A landscape with many valleys, sampled at points; each row gives a point and its height.
A ball rolls from a point to the lowest of its 4 nearest points, and stops where none of them is lower. Distance is the straight distance between rows; heights are no part of it.
k509 height 188: [  6  -8   3  -5  10   4  -8  -4  -1  -7   7  -2   3   7   8   6  -1  -6
  -1  -5  -2   5   7  -5   2  -6   2   0  -9 -18  -4   3  -6  -7   4   0
   5   6   4   4   1  -6   3   6   2  -2   3   5]
k137 height 224: [  3  16 -11  -2   6   2   9  -1  -2   9 -14   9  -5   6  -1  -6  -5  -6
  -2  -2  12   3  -5   7   7   4   1  -2   5  -6  -5  -4   2   4  14  12
  -7 -13   7  -1   2   3   4  -6  10  11   5   3]
k486 height 307: [  3  15 -11   2   5   2   6  -6   1  16 -19   6  -2  -1  -7  -2  -6  -1
  -4   4  19  -4  -5   9  -1   6  -2   1   7  -7  -4  -6  -2   4  14  11
 -12  -9   9  -3  -1  -4   3  -9  10  12   5   7]
k552 height 398: [ -4   3   8   5  -2  -9   5   3  -6  -5  10  -6  -8  -7   3   1  -5   9
  14   3  -5  -7   7 -10   1   9   4   4 -17   8  15  -1  -3   7  -6  -5
   0   4  -7  -7   6   2  -7  -4   5  -6  -5  -8]
k802 height 168: [  2 -12   1   1 -12   3  -6   2   4 -16  16  -5   6 -15   8  -6   0   7
  -8   0   1  -5  -8   3   2 -11   1  -4   9  16   4  -7  12   5 -17  -6
  -8 -13  -4  -9  -5   0  -5   6 -22  -1  -9 -16]
k194 height 509: [ -1  -6   2  -6  -3  13 -10  -1 -10 -21  20  -1   2  -6   8 -15 -15   8
  -4   7  12   3  -8   5   8  -4   8  11   6  27  11  -5   7  19  -9 -13
 -12 -15  -5 -21 -11   0   3 -10  -9  -8 -16 -14]
k562 height 253: [ 12 -14  11 -11   0   9  -9   6  10  -5  15 -12   7 -10   0   5  -1   1
  -2  -5  -5   1  -1   2   3 -10   0  -9  -3 -13   5   5  -1 -13  -6   5
   1   3  -4   1   4   3  -3   9  -8  -5   2  -4]
k15 height 374: [ -1  -2   0   4  -7 -10  17   7  -6  -6   1   8   9   4   3 -10  -9   9
  31  -6   7  -2   0   6  19   9  12  -4  -4  15   3  10  -1  17   1 -21
 -17   4  -9  -1 -10  13   1  -9  10   6  16 -10]
k490 height 419: [  7 -10   8  -4   9   9 -12  -5   1  -7   5  -6  10  -2   8   6   3  -3
  -7  -3  -4   9   3  -4   1  -9   3   0  -6 -20  -5   4  -9 -13  -2  -5
   3   5  10   2  -2  -3  -3   2  -1  -8   5   6]
k980 height 198: [ -1  -3   4   3 -12  -4   2   0   0  -7   6   6   0   2 -12 -10 -11  13
  25  -2  14  -7   8   1   7   2   7   0  -3  23  15   8  -2  16  -8 -13
 -11  -1 -13  -8  -5  12  -2 -20  -4 -14  -1 -13]
k9 height 628: [ -4  -7   3   4  -2  -6   0   0   1  -6  23 -11   2 -13   8   2  -7  18
   3   3  -5 -10  -1   1  -2  -6  -2  -5  -6   7   9   1  -2   2  -7  -5
 -10  -1  -2  -7   5   5  -7  11  -5   0  -8  -2]
k179 height 294: [ -3   1   3   4  -8 -12  15   6  -2  -3   1   6   2   1  -1 -17  -9   9
  31 -11   5  -1   3   5  17   6   8  -3  -6  20   6   5   1  12  -6 -15
  -8   2 -11  -3  -9  11  -4 -14   4  -4   8 -11]
k688 height 261: [  0   3   7   6  -5  -7  18   9  -9  -5   0   4   3   0  -1 -11  -6   5
  24  -6   2  -1  -3   0  17   7   9   0  -9  16   1  10   3  13   4 -17
  -6   1  -6   3 -12  11  -4  -7   8   3  12 -10]
k222 height 216: [ -2   7   5   0  -5  -7  13   7 -10  -3  -3   1  -8   2   1  -9   0  -4
  20  -2   0   0  -4  -8  10  11   6   1 -10  13  11   0   3   2  -1  -7
   2   1  -1   1  -3   7  -6  -2  14   1   6  -9]
k174 height 190: [ -5   3 -18  -2   6   1   2   0   7  22 -22   6  -8   1 -13  -2   7  -6
  -5   6  11  -2   0   7 -10   4   0   1  11  -3 -15  -2   2  -2   4   9
   3  -3   4   6   2  -2   8   2   3   7  -1  10]
k52 height 49: [  7  -8   9  -8 -10  11  -6   7  10 -10  15 -13  12  -7  -2   3   4   2
   3  -6  -4 -11  -1   2  -2 -10  -4 -16   9   1  12  -2  12  -4 -12   6
   3   3  -8  -8   4  -2  -7   4 -20  -7  -7  -7]
k253 height 438: [  0   8   0   5  -2  -8  18   6 -10 -10   3  13  12   4   5  -7  -9   8
  26  -4   8   2   1   8  14  12  12   4  -3  13   2  12   1  17   7 -20
 -21   5  -8   6  -7  12   3  -4   6  10  14 -10]
k207 height 476: [  0  12   2   6  -7  -5  19   7 -10  -5  -2  12  11   1   9  -5  -7  11
  19  -2   2   0   2   9  15  15  13   5  -3  16   3  10  -1  18  12 -19
 -19   1  -2   6  -7  11   6   0   6  15  18  -8]
k157 height 348: [ -5   3   4   2  -5 -12  12   1  -6  -5   7   0  -8   1  -3  -5  -3   4
  19  -3  -5  -2   2  -9   7  10   5   2 -11  13  13   2   2   4  -5  -6
   1   6  -8  -2   1   6  -6  -4   5  -4  -5 -10]
k19 height 365: [ -3   2  -2   7   7 -14  11   4  12  39  -3  -4  -6   6 -15   0  17 -10
  -7   4  10  -9  -3  -2 -18   0  -2  -6  10  -2 -10  -8  -9 -11  13   6
   2   5  18   8   4  -5  -6  16   5  14  17  21]
k396 height 18: [ -3   5 -12   0   8  -2   3  -7   4  28 -22   7  -5   1  -8  -4   3  -2
  -2   1  19   0  -3   9  -6   1  -1   1   9  -6 -10  -2  -1  -4   7   9
  -7  -7   6   3  -2  -2   5  -1   4   8   3   9]
k730 height 549: [ -1  -2 -16  -1   3   2  -2  -3   0   5 -14   6  -3  13   3   4   1 -12
  -8   5  -7   4  10   2  -8   1  -5   4   3  -6 -14  -1   4   0   2   6
   8   2  -4   3   3  -6   8   2  -2   2   0  10]
k997 height 121: [  0   4 -13  -7   9  -3   4  -1  -7  -4  -8   4  -4   6   7   2  -2 -17
   0   0  -2   5   5  -6   1   5   1   7  -9  -9  -1  -1  -2  -2   3   7
   7   1  -6   2  -1  -1   2   5   5   1  -6   1]
k473 height 406: [ -5  -3   2   7   4   2 -10 -15  -5  -1  -8  -3   4   7   1  11  11  -8
 -13  -2 -15  11   7   0  -7  -3 -10   2   7 -17 -18   1   1  -6   1   0
  10   4  11   6  -1 -12   3   1  -2   1   3  17]
k249 height 254: [ -2   5  -2  -2   0  -7   7   3  -9  -7   3  -3 -13   3   5  -2  -3  -5
  11   0  -5   0   1 -10   4   8   5   3 -13  -1  10  -3  -2   2   1   2
   7   4  -7   0   4   5  -4   3   9  -2  -7  -2]
k259 height 464: [ -6  -2   4  10  -4  -6   1  -1   2  -4  15  -5  -8  -9  -4   2  -8  14
   6   3   2  -7   5  -5  -8   4   0   6 -12  15  14  -1  -5  11  -5 -12
 -10   2  -6 -10   3   4  -6  -5  -5  -8 -11 -10]
k676 height 96: [  4  12   7   2  -6  -2  17   6  -9  -4  -2  10   1   2   7 -11  -5   1
  19  -2   0   2  -5  -3  18  12   5  -5  -6   9   0   3   1   5   9  -6
  -4  -2   2   5  -4   8  -1  -4  15   9  15  -8]
k231 height 540: [  3  -5   7   0  11   5 -13  -9  -3  -6   1  -2   9  11   6  10   4  -7
 -10  -2  -9   9   9  -4  -1  -6  -2   6  -5 -19 -10   8  -3  -8  -3   0
   6   3  10   1  -1  -7  -1   4  -2  -2   3   6]
k754 height 102: [ 11  -6  13 -12  -6  13 -11   8  18  -4  17 -14  11  -8  -3  12   1   1
  -1  -5  -8  -5  -1   4  -2 -10  -6 -13   2  -4   7   2   7  -9 -11   9
   3   8 -13  -6   1   0  -3   2 -14 -10  -6  -6]
k42 height 280: [  0  10   5  -3  -2  -8  12   4  -6  -6  -3   1  -7   3   4  -6  -5  -8
  14  -5  -5   3  -4  -6  15   8   3   0 -10   5   8   0   1   0   1   0
   3  -2   0   4  -1   5   1  -3  16   4   3  -7]
k236 height 322: [ -6   2 -17  -3  -1  -3   1  -3   1  15 -18  13  -7   5  -6   0   7 -10
  -8   5   4   1   2   6 -10   1  -5   3  12  -3 -14   0   9  -6   5  11
   7  -3  -4   7   1   2  10   2   2   1  -3  10]
k570 height 220: [  0  -4   2  -1   8  -2  -2  -2   2  -8  16  -1   0   1  11   3  -2  -4
   2   1  -5   1   6 -11  -1  -2   6   5 -15  -6  11   1  -7   1   0   2
  -1   5   3  -1   6   0   0   8   4  -3  -7   1]
k483 height 11: [ -7   2 -18   3   1  -1   1  -1   9  26 -18   5  -8   1 -10   0   9  -5
  -9  10   8  -4  -2   6 -11  -2  -8  -4  14  -1 -18  -1   1  -8   5   8
   6   0   2   7   8   1   8   2  -3   7   4  12]
k750 height 142: [  5  22   0   0  -1   2  15  -3  -8  -4 -11   7  -1   4   2  -6  -9   1
   7   3   7   1  -7   7  12   8   2  -1   5   2   2  -3  -4   9  19   2
 -14  -7   6   2   0   5   6  -4  15  12  17  -6]
k234 height 316: [ -6  -2   3  12  -3  -4  -1  -2  -2  -4  13  -2  -3  -9   1  -1 -11  21
   7   4   3  -3   1   0  -3   4   1   7  -4  19  11   0   0  15  -5 -10
 -10   1  -6 -13   3   3  -5  -9  -9  -9 -14  -7]
k417 height 323: [ -5   3 -10   3  -3  -7   2   1  10  26 -11  -1  -2   2 -20   6  16  -8
  -8   7  -1 -11   1   3 -16  -1 -11  -6  16  -1 -17  -3  -4  -9   7  12
  12  10   3  12   8  -4   0   8  -4   5  11  20]
k252 height 380: [  1  -6   7   2   6   8 -12  -9  -3  -4   0   0   8   6   5   8   5  -3
 -11  -5  -7  13   5  -4  -2  -8  -1   3  -1 -22 -10   4  -3 -11  -1  -1
   7   4  10   6  -3  -8   3   3  -3  -1   6   8]
k826 height 246: [ -4   3 -13   2   0  -4   4  -1  11  23 -14   1  -5   3 -13   2  14  -2
  -9   9   4  -9   1   9 -15   0  -5  -3  20   0 -17  -3  -2 -10   7  12
  10   6   4   9   7  -5   4   5  -1   5   5  13]
k282 height 362: [ -2   2  -9   5   7 -12   5   5  11  36  -4  -2  -5   3 -17  -2  17  -4
  -5   2  11  -7  -3  -1 -15  -2  -3  -7   9  -2 -12  -5  -8 -11   9   7
   0   7  17   6   4  -3  -3  10   3   9  12  21]
k711 height 239: [  3  -8  -1 -10  -9   6  -9   0   1 -27  11   2   5  -4  13 -23   0   4
  -8   0  11   5 -13   2   7  -6  11   7   5  28   8  -3  13  13 -15 -13
  -2 -16  -4 -12 -13  -3  -5  -5 -16  -9 -18 -18]
k733 height 263: [-1  8 -4 -5  2 -3 10  6 -5 -5 -5  4 -9  7  2 -3 -4 -9  9 -1 -4  3 -2 -9
 10  9  3  2 -7  3 10 -3  5  2  3  1  4 -2 -5  2  2  4  1  2 16  2 -3 -8]
k743 height 146: [  5  19  -8  -2   4   4  11  -7  -4   3 -14   7  -3   5   1  -5 -10   1
   3   2  12  -1  -3   9   4   7   1  -3   7  -5   2  -5  -8  10  16  10
 -12 -13   9   0  -1   0   2  -8  12  10  10   2]
k66 height 215: [  0   3  -9  -5   5  -3   5   3  -3  -6 -11   6  -5   8   2   0  -2 -16
   4   0  -5   2   1  -7   6   7   4   3 -10   0   6  -6   1   0   1  10
   9  -1  -7   4   2   1   1   2  11   2  -3  -2]
k158 height 300: [ -5   5 -14   2   0  -8   4  -2  15  33  -7  -7  -3   1 -20   8  19 -10
  -9   7   4 -10   1   1 -13  -3  -8  -9  14  -1 -18  -3  -9 -10   6  11
   7  11  11  11  10  -6   4  11   1   8   7  19]
k659 height 888: [ -3   5   5   9   2   8  -9  -9   2   8 -12  -9   2   1  -5  12  17  -9
 -22  -5 -17   7   3  -1 -10  -7 -13  -9  15 -18 -20  -2   1  -8  -2  -1
  13   0  10   6   0 -21   1  -5  -3   3  10  17]
k218 height 566: [ -1   3  -5  -4   4  -5   3   0  -3  -9  -1   0  -5   7  10  -1  -3 -10
   5   2  -4   0   6 -12  -2   6   6   4 -14  -4  14   0  -2  -1   2   2
   6   3  -2   0   5  -1   3   5   6  -1  -6   0]
k882 height 483: [ -3  -5   2  -2   6  -8   1   1   0  -3  18  -8   0  -5   8   8  -5   8
   6   1  -5  -4   1  -6  -8  -2   2   4 -12  -2  14   2  -7   4   0  -6
  -5   3  -2  -4   4   3   0   7   1  -1 -10  -3]
k498 height 677: [ -5   0 -16   4  -1   6  -5  -5   1   5 -15   4   0  12  -5   6   4 -13
 -11   6 -11   3   9   2 -12  -2  -7  -1  10  -7 -22   3   3  -3   5   4
   9   3  -2  11  -1  -8  10   4  -5   2  -4  14]
k415 height 70: [ -7  -3   7   9  -2  -3   1  -1   2  -7  16  -7  -4 -12   5   2  -8  18
   9   3  -2  -6   2  -3  -7   0   2   3 -12   8  14   2  -5   6  -4  -6
  -9  -1   0  -8   3   5  -8   4  -4  -6  -7  -9]
k805 height 360: [ -6  -1   2   3   1  -6   2   2  -4  -6  12  -4  -4  -8   7   5  -2   9
  10   2  -3  -4   5  -7  -3   5   5   0 -17   3  15   3  -6   3  -1  -5
  -3   4  -3  -3   5  -1  -4   5   1  -4  -9  -4]
k146 height 349: [  3  12   0   3   0   2  13   0  -9   0  -8   7  -3   7   3  -9  -7  -2
   9   0  -1   1  -8   0  17   7   4   0   0   4   2  -3   0   9  10   2
  -3 -10   4   2   0   5   3  -5  16  13  14  -4]
k462 height 88: [ -6  -3   7   7  -5   0  -3  -5  -3  -8  11   6  -7  -5  -5  -5 -16  20
   7   5  13  -5   5   2  -3   4   0   8  -1  24  17   4  -5  16  -5 -11
 -16  -2 -12 -16   0   8   0 -14 -10 -16 -11 -12]
k224 height 539: [ 10  -7  16  -6   6  10 -18   9  -1   3  -8  -4   2 -10  -2  13  13   0
 -27  -4  -9   6  -1  -6  -7   1 -14   4   1 -20  -3  -5   1 -21  -8  12
  19  13   8   5   0 -12  -8  -5  -3 -11   1   4]
k363 height 105: [ -3  -2  -6  -2  11  -4  -1  -1  -2  -6   1   2  -1  10  12   3  -2 -11
   3  -1  -5   3   9  -8  -2   4   6   5 -10  -7   5  -1  -1  -2   2   2
  11   0  -1   0   4  -4   2   9   4  -1 -10   2]
k370 height 256: [  4  11   6   2  -5  -4  18  -1 -10  -7  -3   7   1   3   5  -6  -6   4
  11  -1   0   4  -7  -1  15  12   5   1   0   5  -2   3  -2   7  15  -6
 -12  -6   5   7  -3   8  -1  -4  17  14  19  -7]
k591 height 247: [ -1 -16  -2   4  -8  -4  -6   1   3  -8  19  -8   5 -16   4  -2   1  14
   1  -3  -3  -9  -6   8   0  -8   0  -7   4   5   7  -2   1   5 -12  -5
  -8  -9  -4  -7   0   5  -5   7 -14  -1  -9  -6]
k593 height 232: [  5 -11   3  -7 -11   4 -10   2   2 -25  16   0   2  -6   9 -14   2   6
  -8  -4  11   4  -8   3   3  -3   3   2   7  27   2  -4  13   9 -17  -7
  -5 -15  -4 -13 -12  -4  -5  -2 -20  -7 -18 -16]
k692 height 249: [ -6   1 -16   0  -5  -1  -1  -3   5  20 -15   4  -5   2 -14   4   8  -8
  -9   9   0  -5   3   7 -16  -1  -7  -4  14  -3 -15   1   3  -6   6   8
   9   3   0   8   3   0   5   5  -2   7   0  15]
k89 height 320: [ -2  -3  -5   0   8   0  -2  -8  -4  -6  -5   5   6  13   8   5   4 -15
  -4   3  -7   5  13  -6  -4   1   1   9  -3 -15  -5   2   2  -4   3   6
   5   3   0  -1  -1  -7   5   6   1   0  -3   5]
k113 height 510: [  6 -15   9  -9   0   7  -7   7  11 -10  19 -11   9 -14   0   4   2   4
   1  -1  -5  -7  -7   5   4 -14   4 -11  -4  -9   7   1  -3  -7  -8   3
  -2   0  -3  -3  -1   2  -5  11  -9  -4   0  -4]
k732 height 343: [ -1   5  -9   3   7  -8   6   4  16  35  -2  -8  -4   2 -20   0  17  -7
  -9   6   5  -8  -1  -3 -16   1  -4  -7   7  -4 -12  -7 -10 -12   6   8
   6  12  14  12   8  -4  -2  14   2   8  16  18]
k191 height 387: [ -1  -4   1   4   4   6 -10 -12  -6  -2  -4  -2   7  10   1   8   8 -11
 -10  -3 -11  11  12  -4  -2  -6  -7   4   3 -18 -17   4  -3  -8   3  -2
   9   6   6   6  -1 -14   4   4  -1   3   1  11]
k347 height 353: [  3  12 -14  -3   6   1   5  -3   3  12 -22   7 -10   4  -3  -6  -4  -5
  -5   0  16   2  -6   7   1   2   0   0   7  -6  -7  -3   1   1  12  12
  -3  -7   5   1  -2   4   5  -6  10   5   3   7]
k423 height 394: [  2  12   6   1  -8  -3  16   2 -15  -5  -4   9   8   5   7  -9  -9   5
  12  -1   2   0   1   4  14  14   9   2  -4  11   1   4  -3  14  13 -12
 -15   0  -2   4  -2   7   2  -4  15  13  19  -9]
k695 height 137: [ -3   1 -14  -1   4   0   2  -3  -3  -4 -12   7  -4  10   5   4   2 -15
  -6   5  -4   5  11  -6  -4   3  -1   4   1 -11  -5   0   1  -2   2  11
  10  -3  -8   4   1  -4   7   4   2   0  -8   5]
k992 height 375: [ -1   5 -13  -3   5   2   4   4   2   9 -21   8  -7   7  -3  -3  -4 -10
  -5   4   8   4  -6   8  -5   2  -5   0   8  -5 -13  -6   2  -6   9  11
  -1 -12   1   3   0   4   9  -3   7   4  -3   4]
k977 height 140: [  0   2 -15  -5   4   0   3  -3  -3   3 -17   8  -6  12   0  -1  -1 -17
  -3   7  -4   4   3   0   1   3  -1   7   1  -6  -3  -4   4  -2   5  12
   9  -4  -4   2   3   1   8   2   4   1  -7   3]
k868 height 395: [ -6   2 -10   5  -7  -3  -1   1  11  23  -9  -6  -1   6 -16  10  16 -10
 -12  11  -4 -11   2   0 -17  -3 -14  -6  18  -4 -16  -3  -3  -7  12  10
  13  10   1   4   6  -7   6   8  -4   8  11  21]
k197 height 592: [ -4  -2   8   8  -3  -6   4  -1  -6  -4  12   0  -7  -5  -2   0  -6  15
  16   2   0 -10   3  -7  -1   5   2   6 -14  17  12   3  -5   8  -2 -10
  -6   4  -6 -10   3   6  -8  -5  -2  -9 -10 -12]
k681 height 340: [  2  11 -11  -6   6  -2   7  -1   2   4 -20   8  -7   8  -2  -4  -6  -6
  -5  -2   6   3  -8   5   6   3   1  -1   3  -3  -5  -6   6   0   6  13
   0  -9   4   3   2   3   8  -2  13   6   1  -2]
k294 height 163: [  3   7  10   3  -7  -8  14   6 -10  -3  -1   1  -2  -1  -1 -10  -4   6
  22  -6  -3   1  -4  -1  16  10   9  -3  -8  15   3   3   1   6  -3 -13
  -3   4  -3   1  -4  10  -5  -8  12   2   9 -10]
k899 height 202: [ -1 -12   3  -2   4  -2  -6   2   4  -9  24 -10   7 -12   7   5  -2   7
   2  -1  -3  -6  -5   0  -1  -7   6  -5  -5  -6  14   6  -3  -1   0  -1
  -2   0   1  -5   5   0  -3  12  -2  -1  -4  -5]
k443 height 427: [ -1   6 -12   3   9  -9   5  -2   9  39  -9   4  -6   3 -14   1   9   1
   0   4  17  -3  -7   8 -18  -1  -1  -3   8   0 -11  -3  -3  -5   6   6
  -3   0  12   4   1  -5  -2   3   2  11   8  16]
k523 height 143: [ -6  -4   3   7  -8   2  -2  -1  -5 -10  18   0   0 -15   4  -1  -9  19
   0   6   5  -4  -4   7  -1   0   1   5  -2  23  11   1   2  13 -10 -11
 -13  -6  -6 -17  -2   5  -4  -7 -14  -8 -11  -8]
k407 height 210: [ -5   5 -13   2   2  -8   5   0  11  30 -11   4  -6   1 -15   3  15  -6
  -8   4   7  -5   0   4 -14  -4  -8  -7  11  -3 -17  -4  -3  -7   8  10
   4   5   8  10   7  -4   5   6  -1   7   7  15]
k229 height 616: [  4 -11   4  -4  -3   2 -10   3  12  -6  24 -15  10 -11   2   3   5   9
   1  -4  -2  -6  -4   6   3 -13  -2  -9   4  -1   9  -1   2  -4  -8   3
  -2  -4  -4  -3   2   3  -5   8 -11  -1  -8  -8]
k963 height 241: [ -2  -7   0  -3  -7   4 -11   0  -3 -20  15   0   3 -11  10 -14  -6   7
  -7   1  13   2 -11   4   3  -5   7   4   6  24   9  -5  10  16 -15 -11
  -6 -18  -4 -15  -9   1   0  -8 -18  -8 -12 -14]
k580 height 171: [ -1  14  -6  -4   3   1  11   3  -6   1 -13   7  -6   4   2 -10 -11  -1
   1  -2   8   4 -10   3  13   6  -1   0  -2  -4   2  -7   2   6  12   8
  -6 -12   0   4   1  -1   5  -5  16  13  11  -4]
k248 height 679: [ -8   0 -11  10  -1   5  -4  -6  -1   8 -16  -3   0  10  -3   9   9  -8
  -9   7 -14   2   9   1 -11  -2 -10   1  13 -10 -20   4   4  -7   7   5
  13   3   2   7   1 -14  12   3  -4   4   0  17]
k510 height 35: [ -4   1   5   6 -10   1  -2  -2   0  -9  12   7   2   0  -8  -5 -16  17
  11   3  16  -3   5   0   0   1   1   9   3  24  15   5   0  16  -5 -12
 -15  -3 -11 -14   1  11  -2 -21  -6 -18  -9 -10]
k20 height 13: [  4  17  -4  -3   1   1  11  -5  -5   1 -13   6  -2   7   3  -6  -9   0
   2   5   8   3  -7   3  13   7   1  -2   5  -1  -1  -3  -1   9  15   5
  -5 -10   5   3   0   1   7  -3  18  11  10  -3]
k842 height 234: [ -6   1  10   6  -9  -5   4  -2   1  -6   7   2  -7  -4  -9  -8 -11  16
  21   0  10  -3   3  -5   1   6   4   8 -10  18  16   5   1  11  -8 -14
  -6   3 -12  -9  -3  12  -3 -13  -5 -13  -9 -12]
k892 height 763: [ 14  -8  21  -4   5  12 -18  15   3  -2 -11  -7   1 -11  -5  16  10  -3
 -24  -2 -18   6  -1  -6  -9   2 -17   5  -7 -18   1  -5   3 -17  -9  14
  16  17   2   3  -5 -12  -4  -3  -4 -11  -3   1]
k366 height 696: [ -4   7  -5   8  -4   6  -4 -12  -1  12 -10  -4   2   9  -6  14  13  -7
 -17   5 -17  -5   9   4 -15  -5 -11  -3  20 -11 -20  -1   4   0   4   2
  11   3   1   8   5 -16   6   5  -5   9   5  17]
k748 height 74: [  4 -11   5  -5   6  -2  -8   0  -1  -7  13  -6   8  -2   6   7  -2  -2
  -2  -3  -3   4   3  -2  -1  -7   4  -1 -12 -18   5   5  -8  -9   2   1
  -1   3   4  -2  -1  -2   1   5  -3  -4  -5   3]
k220 height 248: [ -2   7   2   0  -4  -9  10   5  -8  -8   2  -1  -7   2   2  -3  -3  -3
  13  -2  -5  -3   1  -7   9   9   3   1 -15   9  12   1   1   2  -2  -3
   4   4  -3   2   1  12  -6  -3  13  -2  -2  -7]
k431 height 309: [ 10 -13  15 -15   1  12 -14   9  12  -3   7  -9  14  -6  -1  11   3  -1
  -2  -7  -7   0  -3   3   2 -14   1  -9  -3 -13   2   4   4 -13  -5   7
   6   7  -6  -1  -2   2  -4   8  -8  -9   6  -4]
k646 height 85: [  4 -10   6  -6  10   3  -6   0   5  -7  18  -8   7  -4   5   7  -2   0
   1  -3  -7  -2   3  -3   2 -11   7  -4 -11 -13   7   4  -7  -6   2  -2
  -1   5   3   0   7   3  -1  12  -2  -3  -3   0]
k667 height 529: [  8  -4  16  -2   5  12 -18   3  -1  -1  -8  -3   4  -9  -4  11  12   0
 -26 -11 -11   9  -3  -8  -4  -3 -12   2   0 -21  -7  -5  -2 -22 -10   6
  14  11   8   7  -3  -8  -7  -6  -5 -10   3   4]
k30 height 363: [  1  -5   1   1  -4   6  -9  -3  -6 -15  14   0   4  -8   7 -12  -9   9
  -5   1  13   1  -8   9   3  -7   4   8   3  24   6  -6   6  20 -12 -15
 -12 -12  -4 -15  -8   4  -1  -6 -16 -10 -12 -12]
k505 height 426: [ 12 -11  22 -11   1  15 -17   9   2  -1  -3  -5   7  -6  -5  11   6   2
 -19  -5  -8   8   0  -5  -2  -6  -8  -1   2 -21  -4  -2   0 -21  -9   9
  12  14   1   5  -5  -7  -6  -3  -3 -12   3   0]
k807 height 98: [ -4   3   9  11  -4  -6   6   1  -2  -4  11  -1  -6  -5  -5  -8  -7  17
  16   3   6  -7   3  -5   1   3   5   6  -9  18  13   4  -4  10  -7 -13
 -10   1  -9 -10   2   8  -7 -11  -6  -9 -12 -10]
k993 height 332: [ 12 -14  15  -8   7  13 -16   4   9  -2   3  -7   8  -3  -3   7   6  -1
 -12  -8  -7   6  -2  -2   2  -8  -2   0  -1 -17  -1   0  -2 -22  -7   2
   8  13   2   1  -2  -5  -6   1  -7 -12   3  -2]
k782 height 245: [  3   8 -12  -6   2   0   6   3  -3  -1 -14   8  -7   8   1  -7  -4 -10
   0   4   2   5  -4  -2   4   4   1   2  -3  -2   1  -3   2   0   8  11
   6 -10  -2   4   1   6   7   0  12   4  -1  -1]
k275 height 445: [ -3  -3   4   5  -2   7  -4  -2  -5 -17  17   2  -2  -8   5  -6 -16  20
  -3   7   9  -2  -4   6   3  -4  -1   6   4  27  11  -2   2  20 -10 -12
 -18 -10  -8 -17  -5   5   2 -12 -13 -11 -12  -6]
k678 height 97: [  5  -6  16   1   2   7 -15   3   1   0  -9  -3   6  -2   0  12  12  -1
 -20  -9  -7  13   1  -4  -3  -8  -9   2   4 -22  -9   3  -1 -20  -8   2
   9   4  13   8  -2  -8  -2  -2  -1  -7   2   8]
k166 height 136: [  3 -14   6  -5 -15   5  -8   4   7  -9  16  -9   9  -9   6   0   7   7
  -4  -7   0 -10  -4   6   0 -11  -2 -12  11   9   6  -4  11   1 -16   3
  -3  -1 -10  -7   3   3  -4   4 -20  -1 -12 -16]
k764 height 318: [  1  -4  12   2   4   8 -15  -9  -2   2  -8  -1   6   6  -1  11  12  -7
 -16  -6 -13  10   4  -5   0  -6  -6  -1   3 -23 -12   1   0 -16  -5  -6
  14   5  15   6  -2 -14  -1   1  -1  -1   7   7]
k927 height 385: [ 2 14 -6 -4 -2 -3  8  3 -5 -4 -8  8 -8  4  7 -8 -5 -8  8 -1 -1  3 -6 -5
 15  8  1 -1 -6  1  5 -5  4  0  6  6  4 -8 -2  7  1  6  3  0 15  7  4 -9]
k51 height 194: [ -4   6 -13  -3   3   0  -1   0  -2   5 -18  11  -4   9  -1   0  -2 -16
  -6   5   0   2   1   4  -4   0  -3   4   5  -5 -10   0   6  -5   4  13
   5  -5  -6   5   1   0   8   2   5   3  -4   9]
k374 height 673: [ -4  -3   9   4   1   9 -12 -10  -2   1 -10  -9   4   8   1  11  10  -5
 -17  -5 -14   8   3  -3  -4  -8 -10  -3  11 -23 -16  -1   0 -11  -4  -2
  15   1  13   7  -1 -20   2  -3  -4   2   6  13]
k193 height 670: [ -3  -3  -6   1   3   4  -7 -12  -3  -3  -5   5   4  11   8  11   1 -13
  -9   0 -10   7  12  -1  -6  -6  -2   7   0 -14 -11   2   0  -5   0   0
   9   5   4   4  -1 -10   6   2  -2   3  -3  15]
k558 height 66: [ -3 -12  -1   4  -4  -2  -8  -3  -1 -10  17  -6   1 -14   5  -4  -8  18
  -6   4   6  -3 -10   8  -1  -7   2   0   2  19  10  -4   6  12 -15  -8
 -12 -12  -2 -11  -3   5  -7   0 -17  -4 -13 -14]
k700 height 493: [  3 -12   3  -5  -4   0  -5   4   9  -8  23 -14   7 -10   7   2  -1  11
  -1  -4  -3  -8  -4   4  -2  -8   3 -11   0  -3   8   1   3   0  -5  -1
  -5  -1  -2  -3   4   3  -8  12  -8   1  -7  -6]
k989 height 87: [  2  -7  -3  -8  11  -1  -7  -8  -1  -7   6  -3   2   4  13   7  -3  -8
   0  -2  -7   4   8  -6  -2  -4   6   2 -12 -13   5   5 -10  -4   4   4
   2   4  -1   0   2  -7   0   8   2  -2  -5   3]
k200 height 255: [  9 -10  16  -6   4  14 -15  -4   3  -1   0  -2   7  -6   2   9   4  -2
 -13 -11  -5  12   0  -2  -2  -7  -1   2  -3 -25  -6   3  -8 -18  -5   2
   6   7   6   6  -1  -6  -1   0  -2  -7   8   5]
k739 height 225: [ -3   4  10   5  -7  -9   9   6  -2  -5   1   1  -4  -2  -4  -9  -5  10
  26  -9   0  -2   1  -4  11   9   8   1 -10  19  10   7   3  11  -9 -15
  -3   4  -8  -4  -7  14  -6 -15   3  -6   1 -12]

Call two points neighbours if one is among the 4 nearest of the other. Go from one point of each pair to the other, from neighbour to neighbour, staying as low as possible. Name the highest point that can't be avoided.
k807, k676 => k739
k415, k676 => k805
k748, k396 => k486
k20, k807 => k370
k396, k483 => k174
k52, k748 => k562
k678, k748 => k993
k52, k558 => k802
